Points on a hilly landscape, in no order, each with its height.
From any point a climber steps to the highest of the 6 points nearest to it. It stops when none of these is higher. Distance is the straight distance between rows; heights are no part of it.
Kis: [ 55 -26  21 -15 -26   9 -19  38   3]  height 56.1
Kebi: [ 56 -23  36  -4  -8  -1 -14  36  -7]  height 47.9
Natog: [-34   9 -23  -5  -4  11   4 -12  15]  height 35.4
biki: [19  0 15  2  4 -1 -6 -1 -4]  height 40.5
muf: [ 21   9  40  28  34 -26   8  -1 -29]  height 39.4
Mes: [ 51 -21  27  -9 -13   4 -14  31  -2]  height 55.2
Fut: [ 40 -25   5 -22 -31  18 -19  35  12]  height 60.8
Firo: [-47  -1 -31 -11  -9  21   5  -1  27]  height 47.0
nimab: [16  4 15  6  9 -7  0 -6 -8]  height 22.8
Toka: [-14 -15 -19 -20 -24  28  -8  17  28]  height 56.2
taruk: [-19 -25 -26 -31 -32  37  -7  31  39]  height 68.0
tiri: [ 17  -7   3 -10 -10  11 -10   7   9]  height 54.2
Fum: [ 12   8  19  12  18 -13   4 -13 -15]  height 55.7
mimab: [ 23   2  25   8  13  -9  -3  -1 -13]  height 33.3
butem: [  7  13  19  20  24 -21   8 -18 -23]  height 42.2
Ral: [ -7 -24 -22 -29 -36  34 -13  33  34]  height 64.9
lesig: [ -6  -5 -12 -15 -16  19  -6   8  20]  height 43.6
nunum: [-28 -14 -24 -22 -22  33  -4  16  34]  height 51.2
zosi: [  4 -23 -15 -27 -34  30 -14  29  30]  height 61.5
pobe: [ -1  22  32  45  46 -44  23 -21 -44]  height 24.4
Lizos: [ 25 -12   3 -14 -18  17 -14  18  12]  height 60.1
fareg: [  2  17  21  28  31 -29  11 -22 -30]  height 40.6
laked: [  6  16  39  42  42 -40  19 -12 -43]  height 20.3
muz: [-12 -30 -24 -32 -37  37  -9  37  39]  height 57.7
pana: [-20  24  -9  18  20 -23  13 -36 -18]  height 46.4
leg: [-52  22 -34   8  11 -10  16 -35  -2]  height 45.1
lofaf: [-11   8 -10  -4   0   6   1 -13   8]  height 31.3
vop: [-21  16 -13   6  11  -4   8 -24  -3]  height 47.3
Nunir: [ 3  4 -1 -4 -1  5 -4 -6  2]  height 9.4
tumad: [-44  30 -29  24  23 -32  20 -47 -23]  height 44.1
Siteg: [-47   4 -30  -9  -4  14   9 -10  22]  height 32.5
Bavu: [-20   3 -18  -8  -6  14   0  -7  16]  height 45.9
gubeg: [-30 -33 -30 -34 -34  42  -5  39  44]  height 45.7
gipod: [-25  12 -15   0   1   4   5 -19   6]  height 41.8
kibav: [ 23 -20  -3 -23 -32  22 -18  29  18]  height 57.6
Rosos: [-35  22 -23  10  12  -9  13 -32  -3]  height 47.1
Dezez: [  0  19  25  36  39 -38  16 -24 -38]  height 33.4
nus: [ 47 -22  14 -16 -25  10 -19  31   6]  height 62.1
budo: [-14  26   1  31  33 -38  20 -39 -35]  height 59.3
Rud: [-46  16 -30   2   6  -1  12 -25   7]  height 33.9
dof: [17 -1 10 -3 -1  6 -7  2  1]  height 46.8
Bes: [-10  17  -2   9  13 -11   7 -24 -12]  height 48.6
Lene: [ 67 -34  32 -15 -27   2 -19  49  -3]  height 27.4
gumo: [-22  -3 -22 -16 -12  22  -2   3  25]  height 51.1
Lal: [ 12 -16  -7 -21 -27  22 -14  23  20]  height 57.9
Megi: [ 13  10  28  21  28 -21   6 -11 -25]  height 39.7
sidam: [ 38 -16  15 -13 -14   9 -15  23   6]  height 66.2
bug: [  8  -9  -8 -18 -19  21 -11  14  16]  height 52.6
Rep: [-50  26 -34  12  15 -18  19 -39  -9]  height 45.6
bufu: [ 40  -6  42  11  14 -11  -3  17 -17]  height 36.8
sop: [ -4  18  14  22  28 -25  11 -23 -25]  height 41.6
gilal: [-23  26  -9  25  28 -32  17 -40 -28]  height 4.3
Diz: [-68  28 -46  18  17 -23  22 -45 -11]  height 16.9
Baz: [ 15  12  43  36  39 -33  15  -5 -35]  height 34.0
betod: [ 52 -29  16 -23 -33  12 -21  40   6]  height 53.7
Ven: [ 17 -25 -12 -28 -39  28 -17  36  26]  height 56.0
dasem: [-26  22 -16  13  15 -15  11 -31 -11]  height 48.0
Tavib: [30 -3 20  0  1  1 -6  7 -5]  height 40.4
mobiz: [-49  26 -30  15  17 -23  17 -43 -14]  height 46.0
Bizi: [  0  13   5   8  10  -8   3 -17  -7]  height 55.9
ver: [ 29  -1  36  14  18 -14   0   5 -18]  height 37.4
Zale: [ 49 -17  32   0  -3  -2 -11  28  -9]  height 42.8
lodas: [-32 -24 -28 -28 -27  37  -5  28  39]  height 45.8
Nel: [-34  26 -20  18  20 -25  15 -40 -18]  height 47.2
palam: [ 39 -11  21  -5  -6   3 -10  18  -1]  height 43.5
kep: [38 -9 29  2  3 -5 -9 16 -8]  height 34.1
kuber: [-35  -2 -26 -13 -11  23   2   0  25]  height 49.5

Two climbers start at each pair of points below. Name the first point that both come to, or write -.
Rep and gipod -> Bizi
gumo and Natog -> taruk
Diz and Rosos -> dasem
kep and Lene -> sidam
kibav and Ven -> Ral

For each start below, name every point that the climber comes to, in order.
tumad -> Nel dasem Bes Bizi
Bavu -> gumo Toka taruk
bufu -> palam sidam
Siteg -> gumo Toka taruk
kuber -> nunum taruk

Call two points neighbours if one is among the 6 nearest of the other. Go from one point of each pair to the other, from neighbour to neighbour, staying as high as possible. Name the lowest point that can't be avoided.
budo and sidam -> gipod
Bizi and budo -> Nel
taruk and sidam -> Lal
